Points, in no order, along strands that fork and pass close to each other.
(in the rows, 128 means zero)
Two points are linked if the straight distance between their rows is under 140. Some points are linked to none.
q36: [129 147  94 138 130 115 134 114 124  95 179 163  61  93 100 160  98 145
 130 108 107 124 133 126 179  90 120 213 146 123 164  97  61  92 135  74
 135  49 141 110 167 115 101 115 158 143 134 132  99]
q277: [180 101 163 137 123 158 107  65 162  93 126 119 147 106 180 126 113 136
 124 160 129 117 108 155 153 135  97  70  83 138 178 190 219 182 125 129
 151 129  98 133 121 138 162  89 164 124 129 144 145]
q512: [136 158 118 114 124 132 150 141 128  85 152 165 111  66 109 186 106 121
 144 132 107  91 129 161 144 128 131 128 119 125 124 106 159 151 206  88
 184  83 114 144 166 164 177 142 113 158 123 115 122]
q122: [ 71 131 103 112 143 118  93 150 118 149 100  89 177 147 160  98 111 115
 124 129 161 138  96 128  77 122 117  90  74 120 106  89 182 136 130 204
 195 156  78 140  92  97 134  98  92 108 102 131 151]
q707: [103 116 123 100 121 116 151 122 151 191 113 105 153 147  94 127 164 166
 121 116 143 105 152  74 152 132 143 110 108 125  77 133 114 159  76 125
  91 154 158 116 120  94 134 118 118 116 125 100 154]
q500: [126 150 123 158 162 137 138 173 100 102 126 152 113 119 144 184 108 109
 130 148 162 117 116 139  65 127 107 108 141 111 106 144 137 126 187 146
 170 113  82 165 127 127 156 137 116 127 116  71 147]
q274: [156 127  82  96  92 156  86 161  69 109  90 141 157 140 119 150 111  46
 138 136 122 134 103 139  99 159 121 102 113  91 109  92 169 143 184 158
 213 167  94 140  62 144 184 146 131 146 130 192 155]
q566: [123 155  95 107 115 112 145 142 114 127 177 163 104 118  90 118 102 130
 131 118 100 125 137 134 170  86 111 195 150 117 118 101  35 102 143  72
 111  60 149 121 138 124 115 121 149 154 125 141 120]
q860: [151 149 174 110 126 111 130 129 162 153 135  97 154 149 141 100 112 128
 126 104 135 101 146 108 102 146 140  98 125 111 147 168 131 179 122 129
 109 156 146 141 103 112 143 126  87 137  95  78 143]
q506: [167  68 144 121 127 135 103 100 156 136  93 101 129 131 130 115 199 143
 153 148 119 154 103 110 159 159 179 111 116 125 103 143 170 147  65 148
 109 168 138  96 129 184 113 138 182  96 161 195 161]
q438: [ 77 125 125  92 113  87 127 119 169 157 108 161 131 169 113 104 199 135
 178 152 135 153 101 102 161 104 124 141 162 112  85 107  72  88  65 117
  95 156 146 137 145 142  83 119 164 144 152 183 115]
q937: [111 144 106 129 157 132 155 111 114 152 132 129 105 115 112 149  82 147
  93 118 148  81 155 128 115 115 135 148 106 158 109 134  79 135 138 112
 127  69 152 126 126  61 135 126 111 138 101  89 147]
q231: [ 87 147 125 171 160 140 151 107 117 128 127 121  94 137 138 124 129 145
 102 129 148 125 142 138 125 111 114 164 123 170 139 141 110  79 124 124
 105  86 140 114 148 106  77 119 158  98 139  92 130]
q616: [125 133 104 117  97 113 117 170 115 142  93 135 169 147 134 101 129  93
 137 121 102 179 143 109  97 121 134 151 208 114 114  96  78 114 149 144
 100 180 121 159  79 154 111 167  95 137 125 169 120]
q233: [106 157 104  87 121 131 104 158 107 177 113 114 174 134 109 121 100 130
 111 127 167 116 124 112  72 126 130 132  89 123  84 124 125 151 145 175
 147 155 132 147  89  81 165 121  55 126  97  95 174]
q872: [111 133 117 147 135 142 114 161 136 130 105 126 148 132 134 115 124 109
 131 147 115 151 112 126  99 140 146 138 164 128 112 110 133 119 154 129
 135 125 129 144  87 163 110 152 115 104 126 146 161]
q875: [136 143 108 139 119 117 141 145 125 116 176 171 129 140 110 141 111 112
 153 123 102 141 151 122 135  96  99 174 186 134 129 117  32  78 157  84
 105  90 141 158 124 121  88 141 131 141 118 110  91]
q825: [144  92 101  56  86 127  99 117 131 149 105 107 203 127 112 103 125  94
 110 130 139 131 100 100 117 134 111  71  75  92  99 112 174 162 130 179
 191 166  93 116  88  95 159  87 123 147 109 147 162]
q548: [ 87 116 130 194 142 136 128 125 130  98 141 144  99 136 154 118 141 134
 116 146 152 143 120 139 157 106 101 168 152 163 156 144  79   4  96 116
  81 124 115 136 153 113  40 114 154 108 170 124  82]
q7: [169 148 171 116 125 120 135 111 154 122 108  97 142 152 158  95 121 124
 145 111 117  85 125 123 106 163 137  68 114  99 175 175 157 208 113 124
 107 178 140 123  99 142 146 126  66 147 100 100 125]
q106: [132 140 149 169 148 141 158  91 137 120 182 129  67  84 150 146 113 168
 109 115 139  96 171 120 176 110 100 157 136 141 168 186  97  85 107 102
  79  88 153 110 159  83 110  93 157 142 134 102  80]
q560: [111 150 106 120 141 121  96 169 105 135 129 121 170 149 143 145  96 122
 138 120 161 131 119 129  63 127 115 116 103 104 106 120 130 164 171 183
 173 158  95 158  78  92 149 136  50 133  89  82 141]
q691: [168  86 125  81 103 144 136 101 139 126 126 119 206 147 125 119  96 102
 101 122  99 107  86 125 125 136  97  50  48 117 115 144 184 179 124 163
 192 141  84 124 102  98 161  74 138 144  88 136 150]
q713: [109 138 128  84 109  88 123 127 176 146 121 160 124 150 117 115 184 127
 165 142 139 130 127 112 149  87 118 123 169 117 103 122  55  77  97  95
  87 165 142 168 136 123  74  97 136 167 139 136 102]
q654: [143  95 132 136 130 127  94 143 149 143 105 121 131 161 152  88 194 136
 143 144 111 183 101 105 150 161 172 127 145 117 107 107 163 107  78 137
  88 157 138  98 144 196  88 139 184  87 175 207 139]
q394: [121 110 144 172 188 123 152 134  88 132 142 117 107 149 155 147 131 145
 119  77 185 143 160 120  56 119  93 117 138 141 154 154  85  96 130 195
  98 112 137 150 141  61  92 152  65 128 100  49  88]
q864: [193 131 142  96 101 133 147 102 159 118 157 125 139  99 123 118 131 151
 132 125  81  91 123 135 158 135 142 119 113 129 124 151 137 166 109  89
 112 118 153 112 122 173 134 149 151 124 127 143 123]
q319: [ 62 127 120 126 161 129 115 128  99 138  90  83 163 135 150  93 138 141
 130 117 185 146 101 158  83 105 131 118  57 165 116  85 174 117 104 197
 173 120  77 152 109  42 110 112  93 104 100 121 147]
q310: [116 138 144  51  96  79 146 155 151 190 113 120 153 155 103 121 171 143
 144 109 125 124 142  49 140 159 144  76 146  88 121 123 107 164  74 117
  81 208 150 157 119 129 152 119 113 162 129 112  98]
q196: [193  71 158 119 124 163 112  88 163 114 111 117 144  92 138 111 164 138
 133 162 114 121 106 143 177 135 147  95  97 133 116 174 186 169  91 135
 108 155 141  84 140 167 130 121 185  97 156 177 160]
q305: [150 131 143 148 121 131 107  93 159  84 183 148  85  77 141 122 107 195
 127 146 117 155 149 149 203 136 125 178 137 141 183 147 142  98 116  82
  90 101 130  77 188 166 114 126 178 134 163 154  70]
q203: [170  98 163 143 127 157 109  81 165  99 107 115 138  98 166  99 133 139
 124 165 121 129 105 160 145 147 132  99 116 149 163 202 200 164 111 133
 120 145 135 111 112 162 144 109 166 110 140 150 143]
q977: [143 101 113 138 104 117  96 160 113 130 104 148 137 166 131 100 155  84
 148 122 105 187 123 127 111 143 141 150 215 131 134  90 108 110 146 128
 118 152 114 155  88 175  97 178 114 127 149 191 118]
q542: [ 85 135 171 116 125  99 151 123 132 171 105 107 116 160 116 130 171 181
 135 126 160 112 129  98 147 109 114  86 127 141 139 173  93 100  48 123
  72 179 161 137 158  69 101  87 115 172 128  88  76]
q295: [126 129 148 152 132 135 132  94 156 118 173 140  83  97 132 134 120 170
 121 135 121 128 154 143 184 118 115 170 130 143 162 174 101  77  98  89
  90 103 137  92 162 125  95  98 185 142 164 131  83]
q952: [150 149 115 129 109 118 115  62 165  80 207 135  81  59 133 127 103 201
 117 140  84 126 166 160 190 121 128 160  99 136 200 126 150 126 122  97
 105 100 136  72 194 181 135 138 148 139 150 147  79]
q886: [102 143 117 151 141 117 138  93  99  95 169 154  71  99 131 138 116 129
 124 130 145 122 152 119 175  91  94 196 144 137 166 113  34  68 119  87
 115  56 137 125 168  89  80 110 151 139 126 112  98]
q690: [108  85 112  99 127 113 128 124 132 148 125 150 153 146  87 101 186 144
 166 134 109 158 106  92 170 132 146 131 142 114  55  81 113 128  61 138
 102 135 137  99 157 173 122 130 183 104 148 194 165]
q945: [127 129 132 134 132  97 101 136 141 169  90  51 136 143 171  80 129 119
 150 114 167 159 111 101  89 147 153  85 106 104 144 141 174 179 101 200
 137 195 110 132  93 121 132  99  67 128 102 108 138]
q759: [135 128  99  75 113 152 132 135 118 149 125 137 150 103  78 150  82 112
 102 127 106  90 108 147 124 126 136 115  87 138  74 104 121 139 159 113
 173 100 131 120 114 108 184 104 143 125 125 122 165]
q658: [102  88 149 162 161 155 114 112 128 152 136 114 137 133 141 145 113 142
  77 144 157 119 113 178 112  90 108  96  60 187 138 136 196 140 121 165
 194 106  95 117 159  73 116  76 177  90 144 117 153]
q583: [118 119  93 137 124 132  90 166 114 149  80  92 150 130 161 106 146 101
 137 133 141 153 104 122  86 148 151 118 145 112 112  97 162 126 151 175
 158 153 110 154  68 153 138 133 105  93 113 152 158]
q169: [153 101 127 191 111 132  83 167 123  95  79 120 124 157 150 117 138  81
 134 124 115 195 118 131  94 157 156 127 208 121 157 100 151 120 149 144
 124 166 103 166  91 165  74 170 114 103 146 159 118]
q395: [140 146 134 155 141 112 101 156 134 104 127 100 149 158 159 147 114 126
 163 102 171 138 125 134  62 156 124  93 118 102 153 171 133 172 154 176
 167 154  98 147 101 107 145 114  65 146  88  60 131]
q217: [100 143 134 125 129 103 134 140 103 147 124 114 135 172 125 122 133 124
 113 113 148 127 159  97  91 117  98 126 168 127 149 142  54  72 111 135
  75 131 161 166 120  77  90 126  77 145 110  59  98]
q996: [132 161 124 137 142 132 152 138 122 138 160 137  99  82 114 163  94 154
 111 115 122  88 155 142 138 117 134 147 121 147 126 140 111 124 154 104
 134  58 146 123 137 108 144 108 128 136 113  81 128]
q33: [147 163 162 123 141 130 139 103 150 118 167 130 137 115 145 128  98 142
 123 113 128  81 138 149 114 138 125  79  94 124 152 176 156 173 127 116
 138 122 135 139 123 111 151 119  95 144  99  63 148]
q181: [156 162 122 106 107 114 144 146 131 104 177 164 130 122 118 121 117 121
 155 103  78 110 148 136 136 122 130 151 166 116 119 120  98 139 155  86
 117 106 155 139  95 159 134 168 127 152 132 139 122]
q487: [145 118  88  88  90 138  76 144  94 128  82 114 180 147 139 123 135  79
 137 142 133 144  95 109  81 158 129  94 100  86 113  89 187 131 164 188
 207 166  77 137  56 130 161 128 105 138 116 189 158]
q600: [ 97 140 106 152 134 131 110 157 117 121  90 122 150 153 116  88 138 100
 120 136 117 161 110 134 138 133 156 155 157 135 107  77 131  96 132 121
 121 122 122 131 124 162  99 167 141  88 155 170 153]
q228: [177 104 181 102  89 134 142 111 149 133  96 113 140 147 150 100 196 121
 168 118  93 121 129 107 139 170 146  98 150 107 156 164 156 174  71 130
  85 188 147 128 119 186 130 148 140 138 131 168 111]
q311: [159  95 135 103 111 152 133  90 137 107 134 132 182 115 144 129 106 117
 105 131 106 102  96 166 128 122  98  59  75 138 150 172 201 186 135 129
 181 126  84 125 125 109 156  89 148 124 118 121 150]
q694: [131  97 129 106 121 123 137 117 172 153 145 140 132 143 110 111 170 168
 167 137 100 144 104 124 177 130 155 135 135 111  86 136 128 127  79 126
  87 131 148  94 158 157 106 123 191 118 156 167 136]
q661: [160 144 126 132 112 152 132 143 135  88 143 136 133 101 138 161 111  97
 139 136 108 112 115 145 126 139 134 117 130 127 136 130 157 157 173  95
 176 102 126 140 118 168 174 140 119 139 126 122 159]
q24: [177 130 171 179 124 158 130 100 139  73 146 131 104 102 172 128 116 129
 151 134 101 145 145 150 141 156 107 136 172 127 200 187 156 112 138 109
  84 147 134 119 129 204 133 162 145 145 158 128  84]
q224: [161 118  96  82 129 138 118 136 139 136 145 133 115 103  60 115 120 111
 129 127  87 115  88 142 161 133 161 145 118 136  81  92 129 146 150  96
 153  91 147  90 142 171 154 128 166 113 146 172 162]
q910: [ 84 111 162 202 181 144 157  96 106 134 137 107  78 125 167 124 141 144
  94 133 180 125 160 138 126 109  81 151 126 169 173 174 108  24 109 152
  69 119 149 139 141  77  55 124 147 118 150  98  74]
q444: [ 91 116 108 135 149 129 144 106 150 169 125 118 108 128  96 112 140 160
 119 149 125 115 120 131 184 103 156 160  99 150  83 119  91 121  96 105
  96  87 150  83 182 105 100 107 193  97 121 139 156]
q209: [104 155  94 167 145 138 151 162  99 105 115 164  99 129  88 150  97 109
 122 131 134 133 136 133 132 115 120 179 156 144  96  80  80  90 188  98
 138  93 140 143 146 143 132 151 114 119 135 116 139]
q862: [134 130 151 141 148 107  91 136 142 132 109  71 142 171 180 110 116 120
 155 109 168 151 114 125  73 144 124  90 106 112 168 162 144 191 115 192
 164 193 115 141  95 110 137  99  52 146  86  81 125]
q64: [135 136 139 119 148 129 146 116 117 133 164 139 127 111 144 164  90 150
 115  97 162  78 152 146 100 119 118  95  88 155 147 154 147 173 149 129
 167  88 120 136 139  66 165 115 113 146  95  57 127]
q249: [170 122 141 138 117 121 126 140 136  94  99 111 142 148 163 113 125  83
 163 127 108 125 131 125  68 166 137 108 172  95 144 156 147 164 163 149
 138 156 120 162  65 170 137 164  98 129 104 127 133]
q921: [116 137  86 111  87 132  97 173  99 164  87 126 165 139 127  98 139  85
 133 132 117 161 144 120  99 128 144 150 181  92  94  76 111 125 172 161
 132 186 122 152  48 165 159 186  90 124 127 178 147]
q861: [113 125 102 117 118  93  96 154 135 162  71  61 123 138 188  79 152 118
 136 135 134 173 114  93  99 139 144 112 150  91 123  95 173 145 103 180
 119 185 111 154  79 146 121 120  84 121 110 143 129]
q574: [182 135 171 113 102 133 146  98 144 117  98 111 137 143 161  84 149 113
 154 113  91 103 136 129 122 167 138  87 143 101 168 163 160 190 119 117
 102 173 136 135  92 179 135 143 112 147 116 147 118]
q301: [149 116  92  99 129  98 114  85 160 108 175 124  73  48  86 131 111 223
 112 135  86 105 125 157 206  85 162 161  92 120 137 115 113 147 101  83
 116  77 132  52 213 148 117  98 171 115 118 155 105]
q663: [122 114 178 176 141 122 124 136 139 127 134  89 126 156 167 123 114 124
 141 113 139 128 155 119  81 136 112 112 169 129 185 188 122 124 135 164
  94 164 129 146 107 124 107 124  96 139 105  67  96]
q18: [212 129 134 110 105 134 114 122  90  77 130 160 138 122 124 139 135  70
 163 111  80 144 116 137 116 156 161 156 163 143 157 117 160 177 157  92
 144 116 121 118  93 194 136 211 125 137 136 196 121]
q578: [ 73  94  98  75 135 113 141 122 140 177  81 130 164 128 100  94 197 133
 150 136 119 157 129  59 169 121 165 142 119 119  34  53 138 129  74 154
  95 160 141 111 127 166 150 140 144 108 144 175 157]
q890: [144 128 154 175 159 113 143 143 106  91 146 139 110 116 162 180 122 105
 143 141 175 119 121 145  78 126  94  95 113 103 131 163 150 143 176 149
 186 117  28 159 151 122 163 141 120 138 107  48 111]
q882: [ 67 147 124 154 134 115 127 110 138 110 110 144 110 159 147 100 177 133
 137 168 151 146 112 138 143  92 115 154 130 151 130 112  79  28  88 104
  79 117 122 135 163 122  45 116 147 106 146 150 111]
q455: [111 155 119 134 158 114 137 145  88 135 123 105 144 167 124 127 119 144
 124 103 171 141 149 113  48 126 105 134 138 126 137 125  72 124 124 179
  97 135 154 161 114  55 108 148  44 130  91  46 109]
q501: [113 165 112  91 120 117 153 127 131 161 141 148 121 145  88 118 125 136
 126 115 114 106 148 113 142 101 134 165 136 110  98 117  54 125 113  87
  91  99 153 132 112 105 118 118 138 149 112 129 142]
q929: [107 122 177 186 181 133 159 100 132 159 149  97  69 134 150 128 117 161
  94 115 181 106 161 130 122 121  86 132 118 161 173 208 119  87  87 155
  82 126 162 103 154  53  93 108 135 137 137 102  87]
q622: [108 134 129 158 157 114 164  98  90 142 145 129 105 157 133 149 128 126
  98 123 167 107 168 105 122 120  84 144 151 135 157 142  38  66 111 122
  93  89 163 149 133  49  74 123 100 133 106  70  80]
q441: [ 94 103 128 144 141 161 128 151  99 129 140 133 159 160 143 172  90  97
 104 132 123 126  96 151  89 132  83  91  66 124 112 109 172 154 151 162
 208 120  45 133 160  99 166  92 157 132 114 104 123]
q448: [138 121 126  76  94  99 114 165 130 156  97 126 167 148 132 102 171  98
 136 107 102 157 143  89 117 145 142 144 188  89 114 122 100 142 115 118
  99 183 141 148  65 161 135 162 118 147 129 174 125]
q261: [219 125 161 164 120 155 112 126  85  50 117 158  92 121 137 154 138  86
 169 131 101 162 125 148 133 155 142 146 165 131 175 122 180 172 153 102
 161 135 109 123 123 209 138 192 124 138 143 161 120]
q807: [162 155 114 100 126 113 136 144 115  55 164 177  91  81  75 185 106 112
 143 125  98 136 127 160 151 125 151 159 147 138 135  77 146 155 186  66
 175  77 132 112 165 183 179 160 107 155 151 141 112]
q229: [186 125 119 102 105 123 107 154 105 123 130 143 138 142 110 115 134  79
 155 105  91 147 122 125 125 162 155 153 173 121 114 112 120 159 154 109
 130 127 139 120  70 191 142 192 131 146 133 200 144]
q104: [109 122 153 111 126  88 166 125 146 193 123  96 145 144  74 139 137 193
 119 105 150  88 136  87 148 136 159  80  88 119 109 154 130 178  81 124
  89 170 145 113 151  70 129 101 113 119 115  77 140]
q604: [110 121  76  89 100 120  87 139 114 155  79  89 188 143 158 101 123 100
 122 136 141 155  89 102  93 141 120  88  83  88  96  98 188 148 120 190
 185 176  84 129  67 112 162  95  86 122 114 158 157]
q416: [134 118 103 109 132 114 135 105 162 138 160 128 101  98  88 112 113 177
 115 129  94 107 119 144 196 100 171 146 105 129  91 126 106 156  98  88
 114  87 136  86 179 140 134 102 190 106 120 143 136]
q643: [120 125 123 135 136 138  95 149 130 128  95 132 140 158 119  79 176 103
 134 144 115 187  88 123 137 148 167 147 139 115 114  83 157 113  95 126
 126 135 140 111 132 201  89 155 154  75 167 202 150]
q948: [145 154 140 145 120 119 168  97 136  92 181 134  98  61 136 172  88 167
 121 119 101  96 186 133 157 116 129 144 125 139 176 155 139 137 161  93
 132  79 134 138 159 145 142 129 126 143 129  90 103]
q639: [103 154 109  80 106  86 132 133 139 157 139 162 139 174 102 105 150 107
 143 130 127 129 147 104 135  94 107 158 154 114  97 110  32  89  97  87
  88 129 144 156 100 108 100 117 131 154 119 133 127]
q320: [113 109 156 212 156 153 152  98 111 112 170 137  78 102 156 145 130 148
 108 142 172 147 153 121 165 110  81 176 150 149 187 166 109   8 123 136
  93 119 135 131 161 107  83 111 164 106 176 108  78]
q609: [144 153 189 147 157 101 140 111 147 162 132  83 120 151 130 112 114 157
 107  81 164  93 148 133  97 142 124  82  82 137 180 210 143 166  87 137
  97 168 152 114 158  75 122 109  87 142 112  63 116]
q2: [142 151 108 126 109 119 137 171 116 115 151 171 145 140  96 129 104  98
 142 122  88 152 146 130 123 118 104 162 185 115 107 116  58 114 174  89
 117 108 137 158  85 150 127 167 115 163 130 141 112]
q625: [ 65 128 118 164 161 142 149  90 136 153 106 116 107 136 116 116 157 156
  94 147 150 115 136 139 152  98 129 164  89 177 104 122  95 101  85 123
 104  90 139 107 169  81  87 105 166  87 129 135 152]
q559: [152 142 168 136 115 128 140 113 170 101 161 132 114 111 165 122 121 152
 131 124  95 116 152 142 150 133 118 127 158 129 176 179 134  99 129  88
  97 119 150 136 140 160 117 132 144 154 141 106  83]
q110: [152 118 176 172 116 136 129 125 152 100 122 115 127 147 170 112 118 104
 144 116 118 148 142 123  91 145 115 111 189 119 181 187 125 130 146 134
  93 169 139 156 105 176 100 117 117 147 121  97  76]
q709: [ 74 124 100 124 124 178 113 171  89 125 111 123 175 155 122 167  97  92
  94 126 121 132  93 155  93 128  91  92  68 136 106  62 171 116 159 168
 198 131  65 131 134  90 152 109 141 119 127 129 149]
q795: [161 120 124  99 129 126 100 145 123 122 139 152 136 142  98 108 139 116
 141 127  93 145  92 136 152 133 147 159 146 134 103 107 132 130 136  89
 128 102 154  87 152 173 128 157 168 100 162 195 138]
q242: [122 128 188 152 164 115 163  92 143 168 144 106  87 147 127 124 123 182
  92  94 172  94 162 133 123 135 109 104  96 143 159 207 125 132  69 140
  85 141 175 100 167  38 109 111 110 137 126  90  87]
q240: [146 139 149 152 178 119 160 135 114 115 166 138 103  92 160 203 107 129
 124 119 181  89 139 144  89 111 103 110 104 127 137 154 144 141 161 163
 187  86  81 152 175  71 165 130 122 153 104  47 120]
q101: [137 154 165 159 131 137 159  93 154 109 195 126  94  79 176 140 108 162
 127 122 106 100 187 144 162 124 107 149 129 141 193 187 127 111 138 102
  95 110 148 131 150 127 127 118 130 154 139  79  67]
q332: [137 116 152 109 110 112 133 122 162 149 121 126 141 153 141 101 171 143
 160 132  99 137 126 108 160 145 145 113 152 120 129 165 135 144  80 113
  96 152 159 120 133 168 121 121 162 139 142 154 123]
q885: [136 131 147 170 145 131 157  88 138  91 186 133  61  35 132 207 112 178
 104 162 160 115 174 150 161 129 141 157 109 150 207 144 179  99 153 121
 153 106 113 106 187 127 177 118 142 150 165  88 113]
q281: [145 127 113 122 109 148 103 161 101 103 110 143 155 145 118 164 115  89
 138 143 121 129 103 144 104 149 125 109 134 118 106 105 161 156 193 129
 194 129 102 153  91 144 176 146 122 136 127 155 164]
q370: [139 128 146  74  85 103 138 139 147 172  94 115 158 149 134  96 166 124
 135 113 121 132 145  72 117 152 149 116 157  82 113 124 125 167 106 123
  89 189 143 145  90 151 144 141 103 153 112 132 133]
q239: [168 122  95 103 106  94 106  60 160  83 200 144  75  64 100 130 102 221
 106 147  85 123 142 173 191  95 167 145  90 131 172 100 151 140 112  92
 119 111 126  46 212 176 129 125 150 112 142 173  76]
q664: [107 117 119 152 135 159 111 143 131 127 113 129 129 125 138 142 116 119
 101 145 151 133  90 148 130 125 144 118 106 160 117 112 170 120 149 128
 187 106 113 132 145 132 128 107 157  96 140 127 164]
q546: [ 94 110 105 120 107 189 120 188  88 108 104 145 144 137 100 172  99  73
  84 139 110 128  74 166 134 140 104  99  85 145  86  59 178 103 148 128
 202 136  84 132 164 112 151 102 150 118 157 144 152]
q302: [178 113 154 143  90 136 121 146 135 100 108 133 133 147 169 112 140  83
 153 111  96 146 145 117  89 170 124 114 207 117 173 148 121 142 153 141
 108 174 126 157  90 161 112 145 115 149 120 130  98]
q895: [ 95 124 182 124 118  96 154 125 154 190 109  91 120 169  92 129 158 197
 132 111 142 128 142  95 140 137 143  87 117 124 137 168 120 161  55 128
  74 189 170 124 170  70 118  94 129 144 131  88 100]
q837: [ 93 139 110 145 146 115 182  77 112 142 129 131  89 147 110 129 131 123
  88 132 149 107 156 104 139 103  99 164 121 143 130 115  36  88 101 103
 100  66 159 113 152  40  90 123 130 119  95 112 130]
q963: [107 101 132 144 142 145 111 127 132 122 132 132 153 139 156 159  95 108
 129 151 144 133 108 146  96 132 101  86  93 145 130 136 188 140 159 142
 196 110  78 148 134 106 153  92 144 131 126 117 158]
q565: [123  96 119  93 111 128 132 128 164 183 100 123 156 126  95 105 162 160
 136 118 120 118 115  85 150 137 150 117 112 116  65 120 142 164 103 141
 114 160 157 118 116 139 149 109 141 112 126 141 172]
q140: [176 112 145 100 114 109 108 135 129 136 130 143 141 159 112 110 167 109
 158 114  89 157 113 103 131 141 153 149 167 115 103 111 120 143 102 120
 109 132 141 100 114 181 125 169 166 124 165 212 132]
q536: [109 153 116 172 160 139 154 176  87 113 124 149 114 119 118 186  94 124
 118 135 157 112 153 125  86 116 112 154 151 127  92 108 101  98 191 144
 133  85 112 163 128 105 135 162 104 121 118  79 138]
q166: [ 93 132  81 111 124 184  94 175  77 108  86 150 147 133  91 137 105  58
  98 149 125 141  73 173 137 135 133 106  93 129  84  46 170  93 167 136
 193 147 108 134 130 134 149 125 112 107 161 172 154]
q415: [126 147  80  73 118 156 125 162 115 143 138 155 135  96  49 142  93 104
 109 131 113 104 103 155 159 118 140 140 108 142  74  72 108 138 174  99
 154  97 148 103 128 147 186 125 128 123 140 164 168]
q199: [102  99  91  61 113 128 126 127 122 195  83 130 186  98  98 100 179 139
 136 129 132 136 141  45 146 131 148 123 111 100  45  87 138 158 107 166
 123 182 144 118 106 138 167 138 121 118 138 156 174]
q363: [199 119 169 171 123 156 112  99 125  60 138 150 104 110 161 136 131 114
 156 150 125 163 106 154 149 155 131 151 166 127 197 169 186 154 128 101
 124 132 120 107 128 198 143 171 139 117 160 164 107]
q965: [ 52 132 124 122 124 101 118 110 162 136 105 143 118 164 137  97 187 145
 159 164 130 166 105 121 164  94 144 159 136 139  93  93  95  64  69 131
  84 135 131 126 174 141  81 123 160 111 152 170 131]
q508: [125 148  96 130 135 127 139 170 108  94 161 181  92 101  66 161  92 112
 139 120 115 141 125 150 153 108 125 189 161 140 114  72 108 116 193  65
 153  84 131 114 163 157 160 145 115 145 142 134 119]
q154: [ 66 153 103 164 149 155 131 155 100 117  97 143 128 127 104 136 106 101
 107 146 149 129 106 155 120 122 144 124 102 164  82  65 149  92 157 127
 159  91 111 152 136 115 123 135 126  95 149 113 177]
q197: [111 155 108  72 118 144 117 164 103 168 133 139 163 125  88 142  93 121
 104 114 141  94 123 132 100 141 141 115  90 110  81 126 122 158 172 135
 154 132 124 136  91  98 181 118  92 132 110 111 180]
q727: [ 47 142 107 134 156 149 131 129 113 142  82 109 148 124 135 125 126 133
 102 143 168 119 124 156  86 113 129 118  82 169  91  81 155 104 145 165
 158 109 102 142 128  74 130 127 113  86 105 119 178]
q355: [173 108 106  70 106 139 116 100 143  77 155 134 113  44  87 157 103 143
 103 141  79 102  99 169 180 103 160 105  87 162 129  96 161 156 148  92
 184  83 128  87 180 167 166 109 149 123 143 148 127]
q280: [144 129 105 122 103 122 119 176 106 137 106 118 149 135 141 128 111  94
 150 127 117 126 140 128  77 144 131 130 183  82 109 129 123 152 188 151
 134 170 126 160  56 162 166 171  84 138 103 142 151]
q838: [ 91 128 116 207 153 140 160  96 101 124 140 134  70 108 141 157 126 139
  96 139 160 128 153 126 163  91  99 179 137 160 156 114  69  54 125 114
 104  45 137 119 159  90  76 121 150 103 137 103 111]
q357: [ 75 144  94 150 147 136 164  92  97 144 108 115  93 132 117 137 122 128
  74 144 145  91 157 121 118 100 124 163 104 161  91  86  54  96 126 128
 115  57 155 117 142  56 125 136 130 109  83 126 146]
q26: [133 135 175 182 175 129 138 141 114 126 154 119 106 143 156 142 111 143
 121  99 162 113 166 126  86 133 105 123 134 135 173 200 116 113 126 153
 103 129 160 137 122  93 112 133  94 136 107  47 101]

A fork is a point with three links, a tip a point with one. Leave the first point through the second and follow the links. Name the first fork or tip that comes.
q759 / q415 | q101
q654 / q506 | q604
q228 / q332 | q542
q948 / q996 | q616
q242 / q929 | q566
q566 / q501 | q609
q319 / q727 | q166

A fork is a point with three links. Follow the links from the first point to the second and name the forks in between, in order.
q357 / q36 | q101
q122 / q33 | q604
q448 / q18 | q616, q101
q370 / q948 | q616
q242 / q838 | q566
q548 / q559 | q566, q101
q948 / q438 | q101, q566

Follow the links from the first point to the second, and from the first to the third. Name the last point that the two ways share.
q727 / q197 / q536 | q604
q281 / q862 / q166 | q604
q242 / q181 / q295 | q566
q363 / q302 / q416 | q101
q217 / q501 / q24 | q101
